Each row is a point on a tangle of strands that fork and nearly touch. The rows are in no order.
Two points are linked if the straight distance between their rows is under 5.07.
zam:  1.972 -0.199 -0.040 -0.020  0.773 -0.837  1.183 -0.349 -0.682 -0.577  1.364 -0.830 -0.075 -2.055 -1.151  0.682 -0.119  1.180 -0.207 -1.244 -1.320 -0.561
zav: -1.004 -3.033 -1.457  0.891  0.818 -1.926  0.256  1.267  0.549 -1.035 -0.948 -1.157 -1.903  4.077  2.983 -0.553  3.833 -1.842 -3.491  3.588  2.157 -0.678
Mon: -0.795  0.834 -0.286 -1.268 -2.043  2.347  1.767 -0.182  1.302 -1.639 -3.457 -2.005  0.590 -0.085 -0.038 -1.636 -0.640 -0.931  1.949 -1.170  1.747 -0.665
Fuv: -0.051 -0.772  1.499 -0.576  0.003  2.490  1.756  0.067  1.737 -2.031 -2.124 -1.713  2.106  1.429  1.139  0.676 -0.188  1.349  2.676 -2.976  1.527  0.825
nevof: -0.907 -0.558 -0.365 -0.198 -1.317  0.563 -0.299 -1.138  0.263  0.821  1.243  1.493  1.235 -1.568 -1.120  2.100 -1.639  0.359  0.733 -2.401 -0.057 -0.997
Migi: -2.109 -1.782 -3.279  0.944  1.304 -2.848 -1.224  1.377  1.458 -0.420  0.527  0.182 -2.020  3.411  1.970 -0.785  3.660 -1.484 -5.152  3.550  1.789 -1.131
laga:  0.864  4.001  1.474  0.278  3.782 -0.149 -3.051  0.449 -1.143  0.318  1.954 -0.060 -1.401 -1.915 -2.041  0.728 -1.357  2.271 -1.042 -2.453 -2.234  2.360
bur:  1.055  1.950  0.207 -0.509  2.542 -0.370 -0.853  0.153 -1.405  2.151  2.202 -0.369 -1.241 -1.392 -1.047  1.742  0.582  0.585  1.486 -0.698 -2.128  0.984
sofes: -2.864 -0.788 -1.149  0.408 -1.795  1.890  2.891 -1.086 -0.284 -1.938 -4.595 -1.013 -0.066  3.303  0.993 -0.014 -0.955 -1.454  0.997  1.392  1.730 -1.615
liku:  0.519  0.893 -0.536  0.933  1.880 -0.436 -0.369  1.075 -1.877  2.168  0.361  0.208 -0.333  0.461  1.450 -1.134  0.899 -1.623 -0.135 -0.315  0.499 -0.851
zozi:  0.823 -0.130 -2.067  1.664  3.975 -2.812 -2.533 -0.917 -0.732  1.580  0.638  0.950 -1.832 -1.538 -0.947  1.152  0.285 -1.051 -2.394  3.509 -0.849  0.910
dizu: -0.115  0.147  0.213  0.433  0.103  1.604 -0.161 -0.520  0.525 -0.287 -0.743 -1.047  0.397 -1.088  1.541 -2.059  0.060  0.797 -0.040  1.228  1.255 -1.914
nol:  0.229 -0.507  0.153  0.750  0.062  1.906  0.073 -0.323  0.001  0.882  0.433  2.537  1.631 -2.104 -0.988  1.451 -0.764 -0.477 -1.136 -0.212 -0.926 -0.949
masat: -1.888 -1.276 -2.599  1.547  1.899 -3.747 -1.537 -0.030 -0.302  0.068  0.795  0.961 -2.538  1.568  0.169 -1.039  2.075 -1.836 -4.901  2.835  0.730 -1.830
Gotud:  1.229 -0.435 -1.038  0.162  1.975 -1.923 -0.112  0.912 -3.282 -0.784  0.804 -0.302 -1.932 -1.161 -0.120  0.951  2.113 -1.315 -0.187  2.236 -0.903 -0.800
notu: -0.642 -1.691  2.651 -0.662 -2.251  1.817 -0.953  0.033  2.282 -0.877  0.875 -0.080  1.261 -1.643 -1.636  1.439  0.328  2.057  1.275 -2.908 -2.201  2.263
lodu: -2.676 -0.722 -0.445  0.731  0.421 -1.304  0.801  1.634  1.186  0.102 -1.697 -1.099 -0.698  5.026  3.744 -0.675  3.208 -2.412 -1.875  4.844  2.481 -1.156
Kupa: -0.039 -0.934 -3.426 -0.129 -0.822  0.366 -0.743  0.335 -1.858 -0.080  0.485  0.424  0.159  0.674  0.253 -0.696  1.176  0.679 -0.971  1.203  0.601 -1.970
ninam:  0.452 -0.071  3.285 -2.353 -0.571 -0.641 -0.652  1.817  2.780 -0.611  1.989 -1.516  0.224 -2.427 -1.436  0.577 -2.439 -0.439 -0.884 -3.357 -4.819  1.947
Nidin: -2.556 -0.249 -1.263  0.639 -2.939  0.784  2.376 -0.239  0.194 -0.228 -5.136 -1.520  0.667  4.129  1.214  0.069  0.621 -0.776 -0.514  3.949  2.618 -1.084
Kopu: -1.578 -0.033  2.722 -0.059 -1.166  0.304  1.489  0.818 -1.168  0.355 -0.671 -0.826 -0.318  0.704  0.899 -0.816 -0.326  1.173  1.067 -1.434 -0.221 -1.685
gepa:  1.274 -2.324  0.939 -0.425 -2.927  1.553  0.194  0.423  0.228  0.751 -0.126 -0.722  0.894 -0.530 -0.907 -1.475 -1.142  1.267  0.187 -1.117  1.516  1.171
bufug:  0.427  0.416  0.628 -0.707 -1.070  0.481 -0.013 -0.263  1.321  0.323 -0.677 -0.181  0.378  1.049  1.762 -1.467 -1.563 -0.594  2.865 -0.441  1.097  1.211
sedof: -1.803 -0.526  0.659 -0.343 -1.792 -0.011  1.686 -2.074 -0.119 -1.991 -4.007 -1.550  1.836  3.243  2.043 -0.552  0.032  1.406  1.909  1.079  2.503  0.508
Peko:  1.394  0.711  1.487 -0.010 -0.198  0.366  0.463  0.580 -1.318 -0.048  0.743 -0.016  2.261 -0.955  1.528 -0.401  1.311  0.266  0.811 -1.630 -0.850  1.611
mog: -0.427 -2.059  2.239 -1.315 -0.483  0.637  1.025 -1.580  0.899 -0.088 -1.331 -2.032 -0.654  1.727  0.320 -0.118 -1.195  1.058  2.372 -0.835  2.123 -1.143
kekez:  0.925 -1.331 -3.568 -0.318 -1.349 -1.425  1.061  0.443 -0.356 -1.390  1.252 -0.558 -1.269  2.308  2.749  0.495  2.055 -1.503 -2.428  4.867  0.533 -0.664
devov:  1.138 -0.814 -0.940  0.555 -1.289 -0.206  0.028 -1.317 -0.366  0.483  1.522  1.128 -0.960 -0.457  1.116  0.004  1.018  0.628 -0.974  1.700 -0.316  1.635
pamut:  1.364 -1.414 -2.900  0.642  1.203 -0.591 -1.719  0.163 -1.584 -0.123  1.508  0.910 -2.035  0.430 -0.750 -1.355  1.764 -2.108 -3.990  4.181  0.197  0.251
zisek:  1.157 -0.328  0.386  0.101  0.176  0.499  2.003 -0.852  0.026  0.100 -0.681 -1.118  1.940 -0.652  1.331 -0.126  0.718 -1.370  0.522 -1.425  0.842  0.891
Minof:  0.369 -0.965 -2.634  1.306  2.299 -3.107 -0.386 -0.326 -0.082  1.429  0.259  1.008 -1.139 -0.058 -0.912  0.195  1.202 -1.231 -0.995  1.867  0.312 -0.118
Bufa: -1.385 -0.196 -2.778 -0.817 -2.400 -0.892  0.377  0.582 -0.566 -0.603 -0.893  0.986  0.243  2.191  1.062 -0.541  1.183 -0.687 -0.045  0.936  1.141 -1.961
lazu:  0.434  1.329 -0.991 -2.106  0.434 -0.224 -0.922 -1.587 -0.165 -0.409  1.119 -0.602 -0.309 -0.606  0.791 -0.134  0.079 -1.058  1.449 -1.848  1.483  0.237
Gazek: -0.561 -0.002 -1.255 -0.274 -2.981  1.596  1.459 -1.544  0.216  0.662  0.851  1.163  0.801 -0.549 -0.075  1.053  0.510  1.092  0.681 -0.489  0.052 -0.530
Mekam:  1.484  1.008 -0.477  1.545  2.173 -0.498 -0.091  0.230 -0.649  1.280  2.054  2.498  0.089 -2.263 -1.052  0.796 -0.808 -1.760 -0.287 -0.011  0.452  2.101
zeto:  0.302 -0.505 -1.435  0.544  1.057 -1.465  0.662 -0.853 -0.152  1.583  0.402 -0.729 -1.881  1.572  1.213 -2.048 -0.081 -1.982 -1.989  2.250  2.135 -1.737
mikot: -0.403  0.741 -1.143 -0.531 -1.846 -0.370  0.325 -1.099 -0.743 -0.376  1.424  0.379 -0.238  0.866 -0.192 -0.889 -0.917  0.807  1.024 -3.196 -2.162 -1.498
dogo: -1.998 -0.004  1.018 -0.917 -1.722  0.306  1.980 -0.785  1.039 -1.730 -2.042 -0.376  1.437  0.753  0.063  0.863 -0.945 -0.474  1.603 -4.500 -1.099 -0.343
sov:  0.899  0.400  0.525 -0.277  0.404  0.018 -3.351  0.049 -0.002  0.983  1.678  1.630  0.438 -2.751 -2.864  0.513 -0.737  1.744 -0.830 -0.827 -2.259  2.202
lilor: -0.646  0.855  1.345  0.509  0.509 -0.272 -0.263 -0.497  0.858  0.772  1.351  1.403  1.011 -0.123  1.342  0.698  0.241 -0.342  2.477 -0.414 -1.407 -0.928
pep: -2.365  0.253  2.943  0.179 -1.464  1.680  2.873 -0.317  0.179 -1.068 -4.966 -1.573  3.042  3.871  0.458  1.256 -1.818  1.432  3.907 -0.791  0.774  0.418
Tumu:  0.851  1.308 -0.999  0.155  1.747  0.182 -0.035 -0.536 -2.411 -0.061  0.239 -0.414 -0.396 -0.946  0.993  0.178  1.792 -1.514  0.753  0.501 -0.621 -1.136
Bibuv:  1.569  1.203 -0.459  0.282  3.671 -1.370 -1.299 -0.891 -2.971  0.876  1.211  0.992 -2.957 -2.725 -2.750  1.089 -1.058  0.153 -1.138  1.127 -1.132  1.932
Zezi:  0.697  0.097  0.989 -1.207 -0.359  2.482 -1.134  1.326 -1.104  1.625  1.488 -0.299 -1.206 -2.335 -1.137 -0.290 -1.413  0.518  1.182 -0.092 -1.823  0.488
bona:  0.370 -0.567  0.142  1.146  0.139  1.533  1.496  0.607  0.707  0.173 -2.341 -1.164  1.286 -0.630  1.077 -0.666 -0.219 -0.192  0.914 -0.029 -0.037 -1.043
gud: -1.886 -1.267 -1.114 -0.115 -0.806 -0.842  1.466  0.251  0.355 -2.543 -2.641  0.458  0.718  4.559  1.078  0.004  1.632 -2.421 -1.166  2.647  3.268 -1.878
von: -0.322 -0.192  0.525 -0.281 -0.539  2.029  2.077 -0.206  0.417 -1.486 -4.140 -1.643  2.742  0.568  0.339  0.349 -0.716 -0.302  1.941 -0.734  1.419 -0.373
girin: -2.457 -0.950 -1.983 -0.264 -1.767 -1.156  0.390 -0.113  0.193 -0.712 -1.474  0.418 -0.040  4.107  1.265 -0.372  2.506 -0.658  0.169  3.655  2.052 -2.160
goti: -0.528 -0.290  1.329 -0.223 -0.515 -0.476  2.094 -0.053 -2.272  0.060  0.639 -0.494 -0.293  1.684  0.131  0.100  0.575  0.431  0.610 -0.036  0.957 -2.933
Tagur:  2.091  1.126 -0.991  0.695  2.324 -2.340 -2.082 -0.712  0.258 -0.685  0.373  1.182  0.226 -1.985 -0.165 -1.659 -0.703  0.007  0.149  1.085 -0.500 -0.188
tivu:  0.922  1.903 -1.721  0.857  1.595 -1.243 -1.663  0.072 -1.912  2.149  2.004  0.816  0.135 -1.767 -1.332  1.317 -0.691  2.669 -0.961  2.140 -1.552  0.600
tiz: -2.695 -0.472  1.923 -0.574 -2.639  0.580  0.488 -1.164 -0.021 -0.387 -3.217 -1.704  1.526  2.305  1.758 -1.492 -1.107  1.400  1.735 -1.106  1.199  0.384
ral:  0.969 -0.653 -3.488 -0.189  0.868 -0.847 -0.323  1.801 -0.185  0.464  1.215 -0.516 -2.106  1.997 -0.052 -1.884  3.482 -1.807 -4.233  5.565  0.090 -1.188
bav:  1.465 -0.892  0.778  1.292 -1.103  1.177 -0.214  0.552  0.261  0.404  1.323  1.593  1.521 -0.377 -1.638 -0.611 -0.964  2.846 -0.284 -1.084  0.840  0.959
pofo: -0.696 -1.427 -0.401 -0.425 -3.083  1.680  2.595 -0.371  0.649 -0.956 -0.525  0.883 -0.117  0.748  0.516  0.205 -0.364  0.426  0.923  0.551  0.490 -2.163
Zosul:  1.799  1.676  1.881 -0.263  1.009 -0.144 -0.687  0.571 -1.218 -0.244  1.700 -0.442  0.642 -2.628  0.892  0.246 -0.107  0.601 -1.041 -2.007 -0.637  2.618
lag: -0.942 -1.901  2.487 -0.978 -0.779  1.295 -1.169 -1.659  0.193 -0.807 -1.197 -1.383 -1.068  0.099  0.834  0.088 -0.986  0.899  2.413 -2.041 -0.212  0.395
velu:  0.347  1.060  1.044  0.694  2.748 -2.065 -1.635  0.815  0.107 -0.066  0.953  1.024  0.465 -1.381 -0.681 -2.121 -0.542  0.296  0.032 -1.469  0.238 -0.865
Gul:  0.049 -1.122  2.079 -1.495 -1.339  1.849 -0.023 -1.444  1.233  0.086 -0.242  0.306  2.370 -1.068 -1.268  1.136 -0.907  0.719  1.463 -2.141 -1.387 -0.299
Bapo: -0.079 -3.042 -2.860 -0.256  1.050 -1.054 -0.031  1.236 -0.172 -0.071  1.305  1.122 -1.338  3.361 -0.805 -0.210  2.609 -2.605 -5.399  5.807  0.681 -1.204
Tepa:  1.358  0.430 -3.627  2.539  2.642 -1.678 -2.346  1.830 -3.323 -0.128  1.443  1.037 -2.776 -0.209 -1.702  0.760  0.142  0.948 -1.958  3.040 -0.739 -0.716
Misu:  0.794  1.514  1.072 -0.069  3.421 -0.411 -2.712 -0.296 -2.650  1.479  2.042  1.183 -2.468 -2.023 -1.209  1.585 -0.556  1.797  0.107 -1.069 -1.973  2.296
bige: -0.133  3.043 -3.355  1.617  3.875 -2.869 -3.644  0.050 -3.799  1.800  0.693  2.082 -2.430  0.019 -2.269  1.605 -0.194  0.273 -4.135  4.304 -1.486  2.939
Gug:  0.595  1.314  1.618 -1.394 -0.036  0.882 -2.032  0.862  1.282  1.360  2.186  1.338  0.877 -2.632 -2.689  1.620 -1.566  0.592  0.304 -2.463 -3.564  2.252
darak:  2.208  0.181 -1.736  0.733  0.506 -0.962 -1.588  0.204 -0.551  1.161  0.342  0.552  1.160 -2.279 -0.724 -1.502  0.774  0.048 -0.172  0.309 -1.043  0.646
Pavof:  0.406  2.373  0.435 -0.045  1.946  0.341 -0.613  0.099 -0.157  0.482  2.043  1.428 -0.432 -1.985 -0.578  1.128 -0.532  0.415  2.740  0.230 -2.162 -0.797
bena:  0.292 -0.170  2.319 -0.453 -0.476  2.409 -0.604  1.400  0.824  1.234  1.405 -1.504 -0.414 -1.214 -1.239 -0.565 -1.809  2.044  0.806 -1.821 -1.000 -0.238
vofu: -0.553  1.278  2.624 -2.471 -0.617  1.104 -1.009  0.763  1.004  0.274  1.741  0.026  2.661 -0.893 -0.652  0.364 -2.019 -1.886  0.695 -4.281 -2.159  0.958
gav:  0.500  1.425 -2.637  2.324  4.872 -1.832 -2.790 -0.363 -1.962  1.463  0.927  2.271 -2.137 -0.293 -2.211  0.724  0.840 -0.350 -4.742  4.863 -1.136  1.056
simu: -2.548  0.705  3.408 -2.396 -1.630  4.980  2.059  0.265  2.697 -0.747 -2.569 -3.878  2.024  1.506 -1.402  1.392  0.101  0.212  1.637 -4.431 -1.438  0.826
doso:  0.074  0.127 -3.879  0.978 -0.564 -1.527 -0.730  0.118 -0.649 -1.305  0.078  0.355 -0.822  0.134  1.093 -1.074  2.159  0.114 -3.624  2.379  0.536 -1.310
vuro:  1.073  0.048 -0.776  0.020 -0.602 -2.010  0.892 -0.596 -0.333 -0.049  0.626 -0.065 -0.064  0.359 -0.739 -1.380 -0.681 -1.788 -1.177  0.423  1.849 -1.809
Pirub:  1.407  0.456  0.907  0.172 -0.557  1.139 -1.388  0.091  0.352  1.480  2.436  1.054  1.504 -1.725 -2.731 -0.848 -0.189  3.068  0.650 -0.294 -1.285  1.544
donon:  0.725  1.339  0.463 -0.095  1.431 -0.128 -2.086  0.960  0.115  0.679  1.306  0.624  0.066 -1.790 -2.663 -0.993 -0.937 -0.472  1.372 -3.035 -0.288  0.629
bovu:  0.034 -0.707 -2.626  1.019  0.531 -1.792 -1.189 -1.288 -0.267  1.816 -0.904  1.143  0.530 -0.937 -0.475 -0.850  0.894 -0.643 -0.989  0.167 -0.253  0.089
Kobuv: -0.547 -0.408 -1.675  0.827  0.916 -0.435  0.410  0.847 -1.295  2.689  0.240 -0.087 -1.072  2.024  1.255  0.690  1.714 -1.779  0.915  2.165  0.207 -1.845
Nivo:  1.804  0.147 -0.175  0.141 -0.837  0.599 -0.976  0.382  1.673 -0.161  0.625  1.174 -0.538  0.085  0.333 -2.429 -0.639 -0.158  1.555 -1.188  0.387  1.650
Seni:  0.884  0.067  3.073 -0.590 -1.208  1.386  2.268  0.366  1.524 -0.556 -0.573 -2.248  0.747 -0.588  0.322  0.130 -0.728 -0.241  0.731 -4.814 -2.055  1.570
nazar: -1.022  0.256  1.837 -0.481  0.130 -0.487  0.373 -0.546  2.517  0.354 -0.499 -0.665 -0.626 -2.360  0.053  0.708 -1.350 -0.407  1.142 -2.017 -0.261 -0.202
Lazab: -0.267  1.316  1.081 -2.113  0.039  0.903 -1.415 -0.010 -0.606 -0.368  1.055 -1.122 -0.050 -0.753 -1.881 -1.306 -0.235 -0.675  1.588 -2.680  0.175 -0.656
biva: -1.308 -1.439 -1.386 -0.094 -2.234  1.584  2.120  0.389 -0.411 -1.496 -3.097 -0.635  0.651  2.321  0.740 -0.262 -0.799  0.853  1.250  1.218  1.451 -2.591
sisiv:  2.110 -0.081  1.415  0.694  1.021 -0.993 -1.063  0.045 -2.031  0.318  2.062  0.873  0.179 -1.883  0.601 -0.094 -1.045 -0.636 -1.662 -0.721  1.006  1.717
peku:  0.826  0.021  2.482 -1.121 -0.990  1.630 -1.219 -0.485 -0.301  0.073  2.141  1.260  1.647 -1.932 -1.267  0.561 -0.663 -0.738  0.163 -2.275 -2.428  0.943
sasoz:  1.467  2.417 -0.955 -0.675  1.408 -1.153 -2.436 -0.309 -1.351  1.957  1.934  0.610  0.964 -3.731 -3.093  1.125 -1.560  2.316 -0.602  0.650 -2.341  2.075
dizum: -0.798  0.154  0.065 -0.699 -2.350  0.412  1.587  0.041  0.302 -0.140  0.636 -0.139  0.806  1.484 -0.455  0.240 -0.794  0.456  1.667 -4.294 -1.409  0.567
Fozun:  0.521 -0.806  1.556  0.470 -0.773  0.670 -0.927  0.693  2.318  0.459  0.771  1.576 -0.026 -0.438 -0.129 -1.684 -1.385  0.869  3.044 -2.834 -1.929  1.555
rotut: -2.834 -0.290 -0.465  0.384 -0.590  1.503  0.818 -1.745  0.642 -0.470 -1.092  0.075  1.330  1.092  2.406  1.114  0.572  0.668  1.724 -0.665  1.840 -1.740
gep: -0.289  0.172 -3.942  0.408 -0.548 -1.441  1.257 -0.047  0.216 -0.056  0.852  0.507 -1.841  1.314  1.414  1.026  2.543 -0.056 -2.750  3.464  0.633 -1.959
Zeku:  0.479 -1.086 -0.171 -0.120 -0.569 -1.290  2.105 -0.689 -1.894 -0.390 -0.875 -0.483  1.036  2.109  0.116 -0.004 -0.553 -1.057 -1.536  0.259  1.488 -2.899
tiv:  1.311  0.251 -2.631  2.409  3.149 -0.119 -2.640 -1.563 -0.959  1.020  0.728  3.034 -1.153 -1.589 -1.121  1.302 -0.913  0.846 -1.468  0.990 -1.786  2.393
vaf:  0.072  1.209 -0.828  0.886  0.598 -0.375 -1.836 -0.213 -0.811  1.369  2.539  0.907  0.835 -1.472  0.341  0.882 -1.451  1.819 -0.780  0.899  0.293 -0.491
ven:  0.315  0.421  2.587 -0.578 -1.391  0.569  1.532  0.954  0.087  0.776  0.505 -0.491  0.308 -1.159  0.205 -0.463 -1.291  1.846  1.550  0.229 -0.585 -1.211
Funas: -2.240 -0.479  2.563 -0.457 -1.988  1.082  2.949 -0.161  1.700 -1.553 -3.324 -1.511  1.283 -0.823  0.269  0.121 -1.016  0.271  2.441 -2.323 -1.724 -0.579
luniz: -0.893 -1.265 -0.346  1.995 -1.734 -1.118  1.388 -1.069  0.793  0.706 -1.307  0.589 -0.639  1.313  2.200 -0.629 -0.464 -1.617 -0.310  1.015  3.165  0.777
fimov: -0.161  0.885 -0.250  0.311 -0.166 -0.415 -1.273  0.668 -1.364  0.192  1.903  2.187 -1.765 -1.019 -1.186 -1.046  0.484 -1.394 -0.439  2.017  1.180 -0.821
Difo:  0.967  0.112  2.178 -1.488 -0.083 -0.905 -0.175  1.048  2.496 -0.931  1.243 -0.638 -0.112 -2.767 -0.799  0.305 -1.855 -0.002  0.580 -3.574 -1.567  1.148
puf:  1.639  0.702 -0.421  0.796 -0.279 -1.862  2.003  0.976 -1.130 -0.204  1.975 -0.120 -0.218 -1.288 -0.428 -0.507 -0.118  0.594 -1.438  0.936  0.623 -0.835
Bikav:  1.124 -0.344 -2.258  2.054  1.066 -0.342 -0.809 -1.741 -0.667  0.632  1.985  2.214 -0.687 -1.228  1.095  1.792  0.067  0.730 -1.331  1.118 -1.623  1.936
Tubo: -0.426 -0.418 -0.421  0.772 -0.192 -0.529  3.020 -0.219  0.144 -1.472 -2.577 -0.131  1.089  3.579  0.768 -0.187  1.423 -1.777  1.602  1.451  2.751 -0.799
feri: -0.638  0.307 -1.003  0.287  0.588  0.277  0.353 -1.144  0.545  0.288  0.287  1.047  0.092  0.745  1.836  1.991 -0.127  0.115  2.308  0.115  0.882 -1.718
sal:  0.756 -0.003  0.864 -1.236 -0.655 -0.982  0.856  0.088  1.335 -0.340  1.347 -0.810 -0.507 -2.721 -1.861  0.359 -0.407  1.771 -0.488 -3.192 -2.728 -0.187
tur:  0.571  0.690 -3.234  1.314  3.001 -0.567 -1.951  0.461 -1.869  0.987  2.027  1.862 -1.884 -0.227 -0.830 -0.125  1.143  1.478 -2.292  1.758  0.157 -1.398
Rudu: -0.194 -0.607  4.392 -2.032 -2.219  2.566 -0.576  1.140  2.805 -0.786  0.768 -2.051  1.321 -2.063 -1.465  1.558 -0.285  1.235 -0.576 -4.135 -2.921  2.605
kof:  2.312  3.248 -1.315  0.115  4.118 -2.450 -2.191  0.200 -3.289  0.042  0.508  1.734 -2.316 -2.028 -4.121  0.719 -1.068  1.957 -1.285  2.440 -2.913  2.197
les:  0.768 -0.499 -0.853  0.929 -0.930 -1.584  0.349 -1.465  0.121 -1.562  0.370  0.900  0.443  0.604  2.400 -0.701  1.062  0.200 -0.337  2.553  0.841  0.362
rugi: -0.003 -1.528 -0.561 -0.010 -0.312  0.411  1.084 -0.914  0.261 -0.316 -1.094 -0.316  0.566  0.382  2.001 -0.417  1.812  0.476 -0.520  3.037  2.182 -1.003
pitab: -0.446 -1.803 -1.937  0.800  0.567 -2.066  1.236  0.838  0.391 -1.809 -1.353 -0.845 -2.261  3.299  2.836 -0.799  0.850 -0.609 -1.506  2.605  2.815 -1.254
Telok:  0.783  0.162  0.955  0.471  0.344  0.509  0.029  2.185  2.032 -2.154 -0.846  0.592  1.535 -1.235  0.506  0.580 -1.362  0.785  0.509 -3.250  0.866 -0.763
gom:  1.059 -0.276  1.749 -0.567 -1.948  1.177  2.352 -0.551  0.558  0.041 -0.701 -1.364  2.000 -1.366  1.883  1.818 -1.092 -1.036  0.936 -3.142 -0.678  1.603
Fafib: -0.950 -1.192 -1.992  1.140  0.246 -0.844  1.235  0.100  1.877  0.424 -1.311 -0.087 -2.642  1.899  2.062 -1.387  0.529 -2.090 -1.475  1.741  2.929 -0.742
buvi: -1.647 -0.612  3.859 -1.039 -2.177  1.748  0.563  0.398  0.040 -0.078 -2.846 -1.736  1.982  2.336  0.687  0.427 -1.497  1.142  3.347 -1.038  0.546  0.086
galef:  1.679 -0.857 -2.709  0.954  1.097 -1.266 -0.731  0.254 -0.169  1.196  0.345  0.568 -1.979  1.197 -0.607 -0.470  0.511 -2.199 -2.755  2.696  1.670 -0.481
pur: -0.782  0.411  4.610 -0.956 -1.880  2.967  1.675  1.293  3.340 -0.946  0.166 -2.445  0.353 -1.163 -0.886 -0.087 -0.602 -0.151  0.561 -3.954 -1.668  2.446
Pibal: -0.389  0.523 -2.103  0.443  1.175 -0.364 -1.821  0.919 -1.843  0.245  1.076 -0.362 -0.928 -0.750  0.660  0.400 -0.083  1.411 -1.859  0.875 -0.023 -2.047
Tezum: -0.404 -1.353  0.501  0.294 -1.498 -0.322  1.823 -2.478  0.135  0.020 -1.280 -1.610 -1.365  1.353  1.228 -0.728 -0.979 -0.376  0.757  0.654  2.746 -0.019
Zavel:  0.309 -0.196  1.718 -0.049 -0.094  0.137  2.208  0.333  0.763 -1.852 -1.139 -0.681  2.019  0.218  1.440  0.896 -1.245  1.564  1.038 -3.619  2.378 -0.233
Fuba: -1.240  1.014 -0.429  0.268 -0.056 -0.354 -0.584 -0.238 -0.622  0.163  0.247  0.640 -1.763 -0.324  1.012 -2.032  2.563 -1.805 -0.300  2.830  1.438 -0.427
Gek: -2.267  0.553  3.935 -1.782 -1.869  2.030  2.218  0.302  2.406 -1.953 -3.869 -3.182  1.883  0.828 -0.378  0.681 -1.059  0.986  1.568 -3.598 -2.167  0.895
fazer: -1.618  0.769  3.262 -2.547 -0.692  1.900 -2.576 -0.635  1.597 -0.463  0.637 -0.814  1.120 -1.577  0.289  0.187 -0.638 -0.927  0.139 -4.593 -1.932  1.192
Rone: -0.529  0.693  2.167 -0.710 -1.044 -0.464  0.966  0.228  2.445  0.253 -0.935 -0.872 -0.583 -1.033  1.384 -0.814  0.005  0.495  3.531 -1.550  0.413  1.197
sot: -0.785 -0.777  0.795  0.254 -0.519  0.378  2.595 -1.473  0.916 -1.068 -3.196 -0.437  1.115  4.156  0.857  0.729 -0.135 -0.151  2.549  0.805  3.594  1.158
Tive:  1.202 -1.950 -1.460  0.284  0.001  0.108 -0.454  1.428 -1.883  2.022 -0.599  0.140 -0.026  2.549  0.010 -0.422  2.221 -1.460  1.099  2.240  1.406 -0.582
vife:  1.539  2.350 -2.777  1.547  4.376 -1.308 -3.163 -1.079 -1.205  0.163  0.668  2.281 -0.918 -1.481 -2.872  0.890 -1.642  1.205 -1.768  2.397 -2.659  1.121
ton: -0.680  0.016  2.714 -1.802 -1.963  1.596  2.122 -0.270  1.470 -3.007 -2.251 -1.829  0.446 -0.884 -0.433 -1.421 -0.282 -0.314  2.273 -1.838  0.144 -0.212
dize: -1.242  0.720  4.483 -3.394 -1.532  1.779 -2.763  2.038  3.819 -0.582  1.585 -1.789  1.065 -1.441 -1.768  2.619  0.775  0.897 -0.550 -3.351 -3.162  1.900
Pir:  0.066  1.033 -0.399 -0.215 -0.896  1.875 -0.899  0.938 -0.023  0.820  1.217  0.556 -1.077 -2.262 -0.758 -1.055 -0.585 -0.883  0.864  1.570 -0.071 -0.054
tidi:  0.781 -1.198  0.186  1.230  0.047  0.165  0.961  0.781 -0.444  0.208 -1.881  0.927  0.971  2.201 -0.596 -1.083  1.109 -1.686  1.500  0.734  2.687 -0.378

A fork is a point with three links. Follow the links from the first point to the second and name the forks in between, in order.
sot, kof: Tubo, Kupa, Pibal, sov, peku, Gul, Rudu, zisek, bona
girin, Bibuv: Kupa, Pibal, sov, peku, Gul, Rudu, zisek, bona
Bufa, Mekam: Kupa, Pibal, sov, peku, Gul, Rudu, zisek
vaf, les: sov, peku, Gul, Rudu, zisek, bona
vofu, Mekam: peku, Gul, Rudu, zisek

Follow the links from the first point to the second, and from the first to the third. Name the last point that the two ways share.
Zavel, gepa, Bibuv: bona
Bapo, nazar, Pir: vuro
biva, buvi, dogo: Gul
ninam, lazu, Fuba: vuro

A fork is a point with three links, a tip a point with one. Leave the first point through the second and follow the links. Name the first fork or tip that comes.
Fuba, fimov: vuro
vuro, Zeku: Fuba
dizu, rugi: Misu

Name the points in between on the shortest way along the links from the first point to the second, in order.
ninam, masat: Difo, sal, zam, puf, vuro, zeto, Fafib, pitab, zav, Migi
Kupa, ton: Pibal, vaf, tivu, sasoz, sov, Gug, peku, Gul, notu, Rudu, pur, Seni, gom, zisek, bona, von, Mon
lazu, gav: Lazab, donon, velu, Tagur, darak, bovu, Minof, zozi
gav, fimov: zozi, Minof, galef, zeto, vuro, Zeku, goti, Kopu, ven, bena, Zezi, Pir
